Points, in no order, along strands that fork, close into loops and pass close to each other.
Two points are linked if the straight distance between their rows is under 86.8.
Zaveg: [-20  14 -20  -3  15 -19  -8  14  -9  38  14 -21 -14  -8 -41 -27  23  46
  -1  22  26   7  26  10 -22  33  11  -6  10 -13   2   9  15  27   1  -2
 -20 -25 -24   7 -24  17  -9  15  -8]
Timef: [  7   5  -7  16 -16 -20  18 -34  20 -12 -37   0   4  10  19  36 -15 -40
 -19 -12   7 -14 -15   3   2 -15 -18  -9 -11 -24   4   9 -18 -27  10 -36
  20  12  18  -6  -3   5 -16 -12  28]
poba: [ 25 -21  24  -2  -4  11  12   4  -1 -22  15   7  -5   5  51  12  -5   9
 -12  -1 -22   4 -24   6  34 -18   9  -4   6 -23   3 -15  -1 -32 -16  12
 -15  10   4  10 -17 -15 -12  12  36]
lun: [ 21   3   4 -27  -6   1 -13  -2  27   3  -1  10  11  -8  11  -9 -17   7
  13   2   6   7   7   3 -10 -18  -2   5  23  15 -24  17 -17 -13   9  -1
  31   1 -11   6   8   0  -6 -14  26]
dage: [  7  -6   9 -14  17  29 -25   6  -5  20   1   4  13 -20   5   7  -6  33
  14  -9  20   0   2  -7 -19   5  -5   4  26  16 -16   4  -5  12  -6   9
  26  26 -16  -1  32  27 -19 -25 -14]
bep: [-15  -5  14   7  20  13 -28  -3  -1   9  14   3  -1  -7 -33 -22 -11  10
  10  -5   3 -15  20 -15   5  19  -4  29  21  13   0   2 -11  33  -8  26
  12   1  -8 -24   1   9 -10  -3 -12]
Fenu: [ 16  -1  11  -8   6  16   9  -3 -12  -4 -32  -6 -14 -19   7   3   1   0
 -11  12 -23  15 -18 -10  -7   6   5  -4  10 -18   0 -12  14  22 -16 -10
 -25  13  27  36   1 -18   0   5 -13]
mera: [  0 -39  -3  -2 -25  -2   8 -14 -26 -17   9 -28  27  23  10  41  18  -9
   1 -13 -12  -6 -19  12  19   5 -25   0 -33   5  13  -2   0 -42  19   4
 -16  17  -9  -8  11 -10  17  -9  23]
tubi: [  0  16 -14  -1  15 -20  12   6  16  22  -1 -14 -18 -20 -44 -43  12  10
   9  19   6  18   1 -13  -6  38   4   1  -1  -5  -8  11  -2  15  17  -5
  -4   2   9   9 -22  -5  28  10  -3]
robas: [-20  -4 -16 -31 -27 -19   0  -4  10  -1 -16  -6  23  26 -12   6   8 -22
   3  21  -9  17  -6  21 -12 -12 -26  -5  17 -11  23  20 -16 -30   4   5
  12  -3 -23  -9  -2  11  35 -19   2]
kivu: [-45   8   2   1  18   0 -10   7 -29  30  -1 -25  -6  -6 -21 -17   8  41
  15   2   5 -30   9  -7   1  20 -14  19  26  10  -4   0  23  30  11  12
 -18 -19   1   7 -10   9 -24  15 -13]
salab: [  2  12  25  41  11  10 -26  -8  17  -2  18   6 -18   2 -13 -17 -20 -13
 -10 -35  15   6  28 -11  26  -3  12  15 -11   0  11  -5   7 -14  11  15
  16 -23  -9 -49  -2  -4 -28  17  -9]
bod: [ 23   0   6  19  17 -10  -3  18   4 -20  23 -13 -23  18  39 -32   8   3
  -1 -11   1  -8 -24  11  34 -20  15   5   5  -8 -15 -32  31   0   7  28
 -15   4  12   2 -17 -11 -28   9  13]
labin: [  4   1 -19  -9   5  -7 -16   0   8   4  27   3  25  18   0 -31  -9 -20
  11  19  -7  -3   7  -9  -8  -5 -23   4   0   1  16  21 -19   6  -6   9
   4   7  10  -3   3 -20  47 -14   9]
Fop: [-42  10  -7  -2  18  -5  -7   6 -15  37  -2 -24 -17 -11 -45 -19  22  51
  20   0  23 -12  11   7   0  28  -9  12  29   5  -4   3  11  28   7  -5
  -7 -14  -5   9 -15  12 -21  19  -8]
zelo: [-10   6 -18 -41 -26 -18  -4   3  -7   0  -5  -7  32  14 -14   0  15   4
 -11  29 -12  13  11  26  -9 -14 -28 -14  13   4  16  16 -10 -22   0  13
  11 -13 -37 -15   4  14  21   1   4]
fumut: [  7  29  26  24  -3  22 -17 -10  -3   5  -2  34  -5  -3  20  21 -30  -2
 -22 -17 -23  11  -2  -9   6 -24   7 -14 -16   1  12   3  -1 -27  13   0
  -7 -15  -8 -10  -7 -15 -27  22 -26]
Vobib: [-35   2   3   2   9   7 -19 -24  17  15  10  22  -6  -2 -31   3 -19 -17
   5  23   7  10   9 -12 -11  26  18  18   1   5  32  -2  -7  15 -22  -5
  11   2   9 -16  -5  -4  26 -17 -26]
kopu: [-25  -1   1  10   5  12  31 -12   7  15 -19 -22 -26 -20 -45 -14  -6  -1
  15 -13  16  -3 -11  -3  12  35  15  24  10  -1   8 -16 -16  21   8  -5
   8   2  42  -4   9  -2   6  14 -15]
suku: [-22   6 -10   1   1  15   5   3  -8   0 -11  11  -1  -6   3  35  13 -19
   4  33  23 -17 -10 -10 -33  23  25  -5 -14   7   6  -8   8  25 -20 -17
   4   9  21  -1  -4   8 -14 -18 -23]
rubak: [-18  19  14 -25   8 -23 -14  -5  11   3 -12  12   0 -10 -26 -12   5   1
  -6  17  -5  38  37  -4 -32   8  10 -10  11  10  17   8   0   3   2  -1
  10 -16 -32  -5 -14  18  32  11 -14]
sigut: [  6  -1 -20 -23   5  25  -7   9 -24  16  10  -2   7  -2   5   8  -2  18
 -12  29 -18  -3   0  18 -26   6 -11 -14  12  -4  10  -3  18  27 -18  17
 -39 -16  -5  14   0  -4 -14   6 -12]
duv: [ -8  -9  24  21  27  33 -25  19  -1  13  12  26   4  -6  22   0  -7  27
  -3 -49  10   3   2 -27   7  -5  -4  -6   2  22  -5  -8  13  -7 -11   4
   6  15 -16 -25  15  30 -21   4 -30]
marem: [-25  15 -18 -10  17  -8  14  18 -14  34   6 -21 -14 -19 -33 -14  13   7
 -10  12  12   5  19   2 -24  30   9  -1   1 -12  19  -4  24  26   2   2
 -36 -22  -6  -1  -8  23  11  11 -12]
fim: [ 11  17   1  12   4   2  10 -27  20 -11 -21  12  -7  -8  -5   3 -17 -37
  -1   0 -10   8   0  -4  -9   7   5  -1  -3  -7  -5   8  -6  -5  10 -15
   8   4  16  -5  13 -15   9  -6   6]
Tulov: [-10   8 -20 -11  18   5   6  17 -23  28   7 -18  -6  -3 -11  -8   5   8
 -12  20 -13  -7  11   8 -23  24  -5  -9   4  -9  18  -9  30  29   0  15
 -47 -26   3   6  -3  10   1   7 -18]
Davuk: [-13  28  13  -3   9  -8  -6 -22  14   8 -23  18  -5 -15 -35   2  -5  -9
  -8   5  -3  40  32   3 -14  15  15  -3   2   6  20  -3   3  -7   8  -8
   8 -17 -16 -15  -6   3  24  17 -17]
dabu: [-16 -10 -16 -22 -20  -7  10  -7  -6 -10  -3   6  35  28  -8  18   8 -27
  13  19  -8  -8 -13   5   1  -7 -22   4 -14  -5  13  18 -18 -32  -3 -11
   7   8 -11 -11  -3  -1  23 -24  10]
dor: [ -3   3  18  13 -13  20 -30 -23  30  -1  11  28 -12 -13  -6   5 -23  10
  15   3  10   4  -7 -16  17  -2  13  12  17  15 -13  16 -21  -4 -19  -3
  36  12 -11 -17   6   5 -30 -22  -8]
Kepiz: [ -6  -5  11  -7  29   9 -31  13 -19   4  23  14   4   7 -27 -25   2   2
  -4  -7   2 -17  25 -13 -10   6  -8  21   1  14  10  11 -12  38 -11  24
   3 -18 -17 -23  -2   4   0  -8  -8]
bako: [ -5 -16  13  12 -13  29 -10  19   7  -8  23  37 -10   2  51  13  -2  22
  20 -31  10  17 -13  -1  27 -37   2 -13   0  -2 -12  -8   0 -16 -17  -6
 -13 -12 -17 -20   6   4 -23   2  -1]
Budel: [ 15  20  21  19   5  11 -11  -3  10  -5  -7  19  -1  -5  36   5 -21  -5
 -17 -24 -10   4   7   5   6 -26   0 -11  -2   7 -13   0  20 -24  16   4
  -7 -13  -9  -4 -11  -4 -26  17   1]
nin: [ 17 -12 -13  32   3 -23  25   8   8 -29   8 -15  -4  20  13  -9 -18 -32
   2 -27   8 -14  -1   2   0  -6  20  13 -16  -1 -11  -5  -9  13  24  -3
   7   6  31   6  17 -10   7   2  16]
baf: [ 36 -11 -11  -4   3   7  14  11 -22  -5  30 -22   4  14  11 -11   8  -2
   2   9  -7 -26   1  11  15  -5 -15   1 -15  -6  -9 -18   8  -6  -6  22
 -17  11  23   7  16 -23   7   7  18]
Sav: [  4   2   5  24   6  -1  12  -8  13  -3   8 -14 -27  -5 -13 -44 -11 -12
  15  -7  10 -20 -15 -16  18  14  10  25  13  -4 -16 -16 -12  12  10  34
   6   0  20 -18  22   1 -12   2  -3]
vof: [ 35  11   1  15  11 -20   5 -14  30 -17 -21 -12 -20 -22  25 -17  -5 -12
 -23  -8   0  -1 -11   5   7  -3  -1  -6   5 -12 -26 -15  20  -3   7   6
  -3  -8  18  19  11 -10 -29  25  27]
Dol: [-16  23  -1  -1  18 -21  -5   3  15  19  -1  -6  -7 -15 -34 -38   3  -7
   6  14  -7   4  20 -14  -1  22  -1  10   3   2  -1  12   2  14  18   0
   4 -12   7   1 -13  -5  34   8   3]
Lov: [ 27  -8  20  21  14   9  -3  14  15 -23  14  -3 -18   3  52 -11  -7   9
 -13  -9 -11  13 -30  12  31 -24  21  -3  14 -22  -6 -17  13  -8 -12  17
  -9   9  10  -2 -17 -12 -34  14  15]
zefa: [ 33  19 -29 -10  -4 -10   8  14  -1  13  -2 -20  -3 -13 -19 -30  20  32
  -4  43  -7   0   3   9   3  16 -15 -17   1   5 -26  15  11  21  -7  -5
  -4  -3   4  24   7 -13   1  12   7]
seged: [  8  14 -18   8  10 -32  -7   5  24  12  14 -10   8   4  -5 -44  -7 -21
   6  15 -14  -1   4 -14  -4  10 -24   3   7   7   1  17  -8   2  11   9
   4  -4  14   7  -2 -16  47  -4   9]
leku: [ 18  -5   3  28   8 -15  17  -1   2 -21 -32 -22   3   2  33  19 -11 -17
 -29 -28 -27   5  -4  -1   0  -8   9 -10   0 -16   9 -12  15   2   8 -14
  -4  21  25  34  12 -20  17  13   9]
suvid: [  1  -3  -8 -25  19  -4 -32  19 -10  32   0 -10   8  -4  -4  -8  14  44
   5  25  31  19  30   7 -34  20  10 -16  20   2   0  13  -1  32   2  -6
  20  -5 -20  11   9  23  -5  -3 -15]
fotus: [-10 -15  -3  21   2 -10  31  12 -19 -10 -24 -30  -4  -5   0   9 -10   6
   5 -19  -8  -4  -2  -3  -6   0  39  20  -4   0  16  -5  10  46  10 -17
 -12   7  32  27   5  -9  11  15 -18]
bivo: [ 24   9  -9 -27  -1  -4 -10   6  11   9  -5  -3   5 -18  -9 -22   4  23
   9  29   4  14  10   5 -13   7  -5  -5  19  11 -34  20  -7  16   6   1
  15   0  -3  16   8  -9  -1   3   9]
Goz: [  2 -26  -1  -2 -25   1   3 -12 -24 -26  34  -4  17  29  12  22  20 -16
  14 -26   1  -3   1   4  20  10 -19 -11 -41  -7   4  -6 -14 -40  12  -4
 -23  14 -19 -11   5  -2  27   0  17]
Zusap: [ -5  18  -4 -18 -22  -6  22   0  -1  11 -26  14  33   2  -3  29  23 -24
   6   1   4 -23 -28   4  16 -13  -2   0 -21 -11 -13  -9 -10 -26 -14 -18
  18   4   1 -10 -41  12 -11 -26  -4]
dut: [ -4  -4  -7  21 -21 -19  15  -9   3 -30 -40 -12  24  10  26  44  14 -24
  -5  -7   2 -16 -16   7  -2 -13   7   1 -18  -2  -5  11  -9 -18   3 -36
  26  15  19  10  -6  -9  -6  -4  15]
Zaden: [-17   6  15  14   8   5  -5 -11   9   7   5 -14 -17 -10 -30 -41 -10   6
  18  -7   9 -23   5 -17  21  16  -2  34  24   9 -14  -8  -8  18   7  26
  12  -4  11 -23   4  10 -15   6  -2]
Fega: [-22   0   4   8   3   3 -33 -40  29  17  10  20 -12  -8 -23 -14 -24  -6
  13  15   3   8  -2 -18   5  16   7  16  10  12  16   2 -14  10 -22  10
  19  11  15  -2  -3 -17  22 -17 -24]
Pulo: [-41  11  -6  -3  12   9  23  -8   9  27   1 -21 -29 -19 -57 -18   7  10
   5  -2  26   7   4  11  11  35   4  24  22   2  29 -21 -18  14   1 -11
  -3  -7  32 -11 -12  11  19   7 -10]
riro: [-14  12 -14 -24 -16 -12  -1  12 -16  -3  -6  -7  20   6  -5   4  27  10
 -23  29 -24  10   6  24  -9 -12 -35 -25  -1  16  10   2  21 -23   7  15
  -8 -13 -28  -1   4   8  22  16  -7]
zevuz: [ -1 -22  18 -25  13  11 -33  19  -3  -5  14  40  14  14  -2   3  -2  19
  -1 -27  10   1   6 -18  -6 -15   6  -4   1  26  10  29 -35  11 -21   5
  32  -3 -23 -15   4  17  -3 -18  -8]
lofi: [ 27   6   1  23  10 -19  13 -12  17 -16 -32 -20  -9 -13  28   6  -4 -23
 -37 -18 -13   1  -4   2   4  -5 -11 -20   1 -20  -3 -12  18  -8  13  -7
  -8  11  24  22  12 -11  -3  16  25]
gebig: [ 16  -8  -9  42  -1 -14  15   9  -5 -32  25  -7 -13  34  22   5 -12 -23
   1 -49  22  -3  -5   5  11 -20  40   5 -27 -18  -6 -15   4  10  14  -4
  -1  17  23  -2   2 -12  -3  -7   7]
fivo: [-12 -37 -15   0 -34 -13  13   2  10 -23 -45 -38  12   3   1  39  29  -8
 -13   2  -7   5 -24  33  -6  -2 -20   2  -1   3  19   6   1 -18   8 -24
   4  12   3  13  20  -9  15   2  17]
Fira: [  8   0   2   2  -3   2  17   1  -7 -20 -41 -15   1  -8  14  21  10 -10
 -22   4 -27  24 -13  -2 -13   1   4 -13   5 -14  16  -8  23   4  -2 -25
 -20  16  15  32   2 -11  25   9 -13]
fif: [  9 -21 -26   0 -28 -18  19   7  26 -24 -35 -30   8   3 -11  16  21 -13
 -10  11  -5  22 -24  19 -16   9 -21  -7   5  -1   6  22 -12  -7  11 -31
  12  19   5  16  18  -5  28  -1  18]
vop: [ -7 -42   0   9 -19 -11  10  -8 -12 -30 -19 -37  23  10  20  46  17 -10
 -13 -17 -16  -4 -20  20  10  -4 -21  -3 -14   4  17  -1   8 -27  15  -4
  -3  26   7  10  17 -21  16   2  29]
Felu: [  1  -1  -2 -27  25  14 -33  19 -18  33  -8  -3  16 -11   2   4   3  39
   4   7  24   5  15   1 -28   9  -1  -9  21  17 -14   6   6  20   1   3
  23  10 -19  10  22  20 -10 -10 -16]
dagan: [-13   0   3  20  16  17  15   5 -32  -6   9  10  -8  14   5   9 -14 -20
   5 -18  -6 -21   6  -6  -2   1  16  10 -26  -1  10 -13   5  25  10   2
 -16   6  15  -6   3  -7   7 -10 -27]
nirol: [-16  14 -17  -6  -1 -11  10  27 -19  -6   1 -13  14   4  -7  -2  23  -7
 -27  25 -24   4  10  15 -15   4 -29 -25 -11  10  17  -4  35  -4   6   9
 -22 -11 -14   2   4  11  36  15 -12]
Dezab: [ 19  10  -4  18  -1  -3   5 -26  25 -17  -5  13 -13   1  16  11 -21 -39
  -7  -5   9  -9 -18  -4   3  -9   8  -8 -11 -19  -6   5 -16 -15   1 -16
  17  10  20  -9  13 -16 -16 -10  24]
Fesa: [-19  -4  27  25  29  31 -25  18 -12  12   8  13   2  -1  17 -10 -15  28
   3 -29  -6 -13   4 -15   4  -4  -5   5  13  17 -11 -14  18  10   5  18
 -11   7  -8  -8 -12  22 -26  12 -29]
tota: [ 19  -4   0 -27 -17   0   2  -9  23  -5  11  12  13  -3  11   1 -11  -3
  18  -1   6  -7  -8   8  10 -29  -7  11   8   0 -19  15 -21 -29  -4   1
  10  -3 -19  -2   4  -5 -15 -11  39]
Mokid: [ -2 -14 -16  14   0 -13  34  31 -18 -20 -10 -35   8  -3  -4   6   5  -7
   1  -2 -16  -3  10  11 -13   2   9   9 -10  12  15   4  22  34  19 -14
 -17   2  17  14   7  -3  33  11 -10]
goru: [ -9 -18  12  -8 -32  -9  21  -5   2  16   8  29  14   2  25  31   3  14
  21 -27 -16  -5 -20   0  48 -24 -10   5 -24 -20 -18  -1  -5 -42  -9 -11
 -18 -20 -28  -1 -28   8 -19  -7  16]
pup: [  6   9 -14  -3   6 -15  22   0  12  14  10 -16 -16 -16 -41 -35  20  12
  -5  25  19  45   9 -11 -27  33  10 -18   1 -15   8  10  -1   8   5  -5
 -17  13  -8   7 -29  12  28   1  -3]
Nupi: [ 27 -16 -22  16   1 -30  30  20   9 -23   7 -33   4  17   5 -16  -1 -24
   0 -10  -2 -18  -6   2   2   8  -5   6 -10   7 -13  -4  -9   3  22   1
   7   7  29  14  26 -14  24  12  32]
pepi: [  0  27  25  16 -11  28 -13 -30 -13  10 -22  32 -10  -8  -7  33 -25   5
 -12   3  -4  14  -6  -5  -2  -5  14  -6 -16   4   9  -2   5 -19  -5 -12
   1  -6  -3  -7  -7 -11 -32  10 -42]
Somut: [ -5  30  10 -13 -17  11   4 -26  -8   4 -36  33  -5  -4  -4  34 -10  -8
  -9  14  -6  15 -10  -3 -11 -16  12  -6  -8   2   5  -3   7  -9  -3 -17
  -1 -12  -8   1 -12  -2 -16  -8 -28]
pugaf: [ -7  -4 -19 -19 -14   9  18   1 -22  -6 -16   7  17  -2  15  32  21 -14
   3  34   7 -25 -23   0 -18  -6   5 -10 -14  -7   4  -2   6   9 -23 -19
  -3  16  20  15   0  -5  -5 -15  -8]
zutu: [  3 -15   0 -35  -6 -11 -23   2   0  17   4   3   2   2  -1  -5   1  28
   3  34  23  30  33   0 -39   4  17 -22  32  -6  26  13 -21  23  -7   0
  17 -19 -29  10   0  29   1  -8 -10]
kagu: [ -3  -6   1 -15 -13 -15  -2 -10   2  21  18   2 -24  -5 -16  -7   3  24
   0  33  23  46  34 -10 -39  14  19 -33  25 -22  18  10 -23  13 -10   4
  -6 -13 -29   6 -15  28  10 -11  -5]
dap: [ 16  -4  21  -2   9  23  -2   0  -8  -2 -16 -11 -13 -23  13 -10  -9  13
  -5   9 -20  -1 -16  -1   0   5  -1   3  20  -9 -18  -9  14  23 -17  14
 -22  16  21  28  -1 -12 -20   7  -9]
fesov: [ -3  -2   6 -38 -16   5 -14 -13   4  13 -13  23  -5  -4 -16   9  -7  18
  19  31  16  33  11  -1 -25  -8  18  -5  25   4  -1   2 -16  18  -4  -7
  22  -6 -21  12  -4  13 -13 -25 -15]
puba: [-27   5  20  11  20  13 -11  15 -37  14  12  -8 -11  12   6 -23  -3  23
   6  -6 -11 -34   7 -13  13   1 -10  15  10   9 -11 -12  22  23  17  34
 -25 -10   5   5 -16   9 -21   7 -14]
dugiz: [ 26   7 -10  -1  -1 -11   4  20 -15   8  13 -23  -5   1   3 -20  11  23
  -5  29 -17 -27   1   7  17  -2 -24  -6   1   6 -25  -6  30   2  -6  12
  -8  -4  20  26   8 -23  -3  18  17]
munir: [ -1  -5  -9   1   2  -5  20  -7   4  22  24  -9 -28 -19 -37 -10   9  17
  -5  24  28  49  25 -15 -42  33  14 -26   8 -26  10   7 -17   8 -11   0
 -26   4 -16   2 -21  20   7  -6   3]
susud: [ -8 -15 -25  11 -10  -9  25  38 -13 -20  -4 -37  13   3  -8   7  18  -5
 -13  14  -9   5   8  24 -22   3  -8 -10 -10  10  20   7  25  11   8 -10
 -19   4   3  -2  18  10  38   9  -6]
pafum: [ 37 -10  -5   2   1   2  10  16 -14 -14  45 -21 -18  23  21 -22  15   0
   5  -9   7 -22 -10  14  28 -11   2   5 -11 -17  -9 -34  10  -4  -2  32
 -27  16  17   0  -2 -15  -4   4  15]
pugi: [-24   5 -14 -22 -21 -14   9   0   9  10  -8  12  41  23  -4  16  19 -28
  21  22   3 -19 -18  -3   3  -4  -9   5 -14  -5   7  12 -20 -28 -11 -17
  21   9  -1 -14 -37  11  13 -33   4]
kek: [ 11 -12   1 -34 -12 -11   5   7  -5  24   0   3  36  -2  24  18   4  27
  -2 -20  -4  -6  -3  14   4 -26 -20   0   3  18 -19  -2  19 -56  16  -3
  17   2 -22  12  -6  17  -5  -5  31]
damu: [-16 -14  -1  20   5   3  32  -6 -12   2 -21 -25 -20  -7 -17  -2  -9  -2
  13 -22   9 -14  -7  -9   2  17  32  24  -4   0   8  -9  -5  38  11  -9
   5  11  41   6  18 -10   0  10 -17]
fup: [ 11  12  20  27   8  13 -31   2  13 -12  24  29 -19  13   0 -14 -13 -21
  -6 -38   9  11  23 -14  18 -12  10   2 -19   1   5   2  -9  -8  -2   2
   8 -23 -17 -39   0  -2 -15   8   4]
botem: [-35   9  -1  15  13  15  -6 -10   2   8   0  21  -4   0 -18  25  -4 -22
  -1  24  16 -14   2 -10 -15  31  24  10 -17  11  19  -7  -2  19 -18 -15
  14   6  15 -20  -4   5  -1 -13 -28]
keren: [ -8  -7  20  -3  -5   8 -48 -32  31  12   6  23  -5  -5  -7   0 -28  16
  10   0   7  15   3 -19   8   0  16   8  26  23   5  14 -21   4 -16   6
  43   9  -4   4  -4  -2   3 -26 -21]
Piniv: [ -2  -8   3 -21 -32  -7  26 -11 -11  14  -5  20  26  -5  11  31  16   4
  16   0 -16 -22 -32   4  35 -18  -9   9 -26 -21 -16  -2  -3 -35 -20  -6
  -4  -4 -17   4 -32   2 -18 -16  11]
rozup: [ -3  -7  -1 -33   5  33 -12  10 -17  10   5  22  17  -7  22  15  -8  31
  -2   7 -13  -1  -4  11 -23 -21  -6  -8  12  17  -1  -1   4   7 -11   7
 -13  -6 -18  14  -4   7 -20   1 -20]
kazu: [ -7 -11  18   6   1  22 -31  11  14  -9  17  41  -6   2   1   9  -7  15
  16 -23  16   1   1 -24  16 -18   6   0   9  19  -5  21 -26   3 -32  -5
  29   0 -23 -27  11  19 -18 -26  -2]
Gep: [-11 -23  14 -10 -30  13   6  12  -1   8  20  41   2   5  37  25   7  24
  31 -25   6   1 -13  -3  41 -33  -3  -3 -14  -6 -17  -2 -13 -30 -19 -10
 -15 -20 -22  -6  -9   5 -18  -3  14]
Lefi: [ 15   7   5  41  10   3   3 -16  26 -16   8  -6 -29  -7  -2 -22 -20 -20
   5 -16  10  -5 -23  -6  24   2  22  12   0 -14  -8 -16  -3   2   0  22
  11   1  11 -29  20  -7 -37   5  -7]
Kig: [ 16  18   8  20  10   6  -9   0  -1 -25  25  18 -13  20  13  -9  -5 -37
  -4 -38   3  -4  24   0  17 -13   1  -6 -28 -12  -1 -12   0 -13  16   3
 -13 -12  -9 -21  -1  -3   5   0  10]
gumaf: [-32   3   3  27  21  21   1  -2 -23  -1  11  18  -7  12 -17  15 -16 -23
   7 -13   7 -19  13  -9   0  14  25  18 -33   6  21 -12  -7  23   2 -11
   0  -1   9 -25   3   5   7 -10 -31]
sir: [ 14   0   2  -5  -5   6 -10  -3 -12 -30  38  14   1  21  16   0  13 -22
   5 -27   0  -4  17   6  23 -10 -12 -10 -27  -8  -4 -10 -13 -29  -1   2
 -24  -7 -24 -14  -1  -3  15   3  24]
vuf: [ 46 -23 -26   6  -5 -19  26  19  -8  -9  15 -35  11  18   7 -11  12  -7
   4   2   1 -26 -10  11  10   8 -13   5 -16  -1 -10 -15  -6  -4  -2   8
   5  11  30  19  35 -25  16  16  29]
Penar: [-14   9  11   8  24  18  10   6 -37   9   5  -4  -9   6   5 -12  -8 -10
  -4 -17 -15 -23   6  -7  10   2   3  10  -9  -3   9 -22  12  24  17  24
 -32  -5  17  -2  -9  -2   2   1 -21]
vav: [ 29 -14   5 -13 -17  -4  14 -17  10 -15   9  -1   2 -12  35  12   1   4
  -4  -5  -4  -9 -22  13  22 -23  -9   6  -4  -7 -10  -7   3 -38  -8  10
 -15   2  -4   7   1 -15 -20   6  41]
vukan: [  5  29  11   6   9  -4 -10 -30  23   0 -21  13  -7 -13 -19   1 -22 -21
 -11  -2 -10  24  19  -4  -3   8   2  -2   4   0  -3  11  -7  -6  17  -9
  12 -10  -5 -10   2 -10   9   4   3]
lagi: [ 13   2   9  10   4  -7   3  17  -6   8  -8 -25 -27 -15   3 -35   3  24
   3   7  -9 -24 -17  -7  14   6  -6   6  14   2 -36  -9  25  21  -2  20
 -12   0  25  31   4  -7 -26  16   0]
Bav: [ 11   3  10  28  -6  15 -17 -22  37 -20  15  17 -20 -14  -5 -13 -21  -4
  15   3   9   2 -21 -13  17  -2  11  10  12   3 -22   3 -17  -1 -17   8
  25   9  -4 -22  17  -1 -33 -14  -2]
Nali: [  5  19  11   2  11  -6 -18  -6   9 -12  -5  20  10   3  28   3 -10  -9
 -20 -23  -9   0  24   6   1 -29 -16 -12  -6  16 -16   6  11 -31  22  -3
   4 -19 -26  -7  -5   7 -15  11  21]
Geb: [ 23 -10 -33 -14 -18 -12  23  -2  16 -11 -15 -20  14   0  -9   0  12 -11
  -3  23 -10  11 -22   8  -9  14 -27  -9   5  -5  -1  20 -18 -10   2 -19
   6  13  15  14  21 -15  32  -2  19]
dodap: [  3  -4  11 -19  14   9 -31  14  -7 -16  28  35  16  19  -4 -18   2  -5
  -5 -17  -3  -2  23 -10  -4 -16  -7   3 -10  15   4  25 -26   4 -15  12
   8 -14 -25 -16  -6  -1  13  -6   7]
Giz: [ -9  11  -3 -39 -27   0  11 -10 -12   0 -19  20   1   0 -14  18   3  -1
   1  31  -4  20  -2  11 -28 -21   3 -12  11  -5   3   0   0   1  -9  -8
   1 -10 -23  10  -5  15  -6 -13 -18]
Tigar: [ -2   2   0 -27  -1 -18 -13  10   1   3  -2  11  32   8  24  14   4  12
 -12 -23  -6  -7  14  11   0 -28 -27  -5  -3  26 -21   8  10 -48  20  -5
  21 -11 -35   5   0  16  -2   1  29]
vugo: [  0  -1 -10  -1 -14   0  19  -2 -11 -22 -25   0  16   2  21  32  19 -18
   3  10   3 -21 -22  -2  -6  -7   9  -1 -14  -6  -6   3  -1  -6 -14 -30
  11  21  22  14   4 -15   4  -8   3]

A fork is a point with three links, a tip a point with one. Leave the first point through the second and follow the links. Name the first fork or tip that comes.
dodap, Kepiz -> dor
dugiz, lagi -> vof
rubak, Davuk -> botem
Zusap, pugi -> Pulo
Tigar, Nali -> zutu
fif, fivo -> salab

A piece is all that can be reached along the links. How many separate loops has the piece of each point below (a circle has one, a figure eight two, a Y none), and how many tips (points with one link)?
Nali -> loops 0, tips 3
sir -> loops 0, tips 2
Zaden -> loops 1, tips 3
Zusap -> loops 0, tips 2
nin -> loops 1, tips 2

How many points has the smallest loop of links through each point below? Write 0 if it is on no loop.
zevuz -> 10
bod -> 11
lofi -> 0
suku -> 0

Name the points in between on the shortest way along the links from the first point to the second, in order.
Zusap, nirol -> pugi dabu robas zelo riro
bod, gebig -> pafum baf vuf Nupi nin
kazu, Fesa -> dor keren Fega Vobib botem gumaf dagan Penar puba
baf, tota -> dugiz zefa bivo lun
Somut, Felu -> Giz fesov zutu suvid
Fesa, Dezab -> puba Penar dagan gumaf botem suku pugaf vugo dut Timef
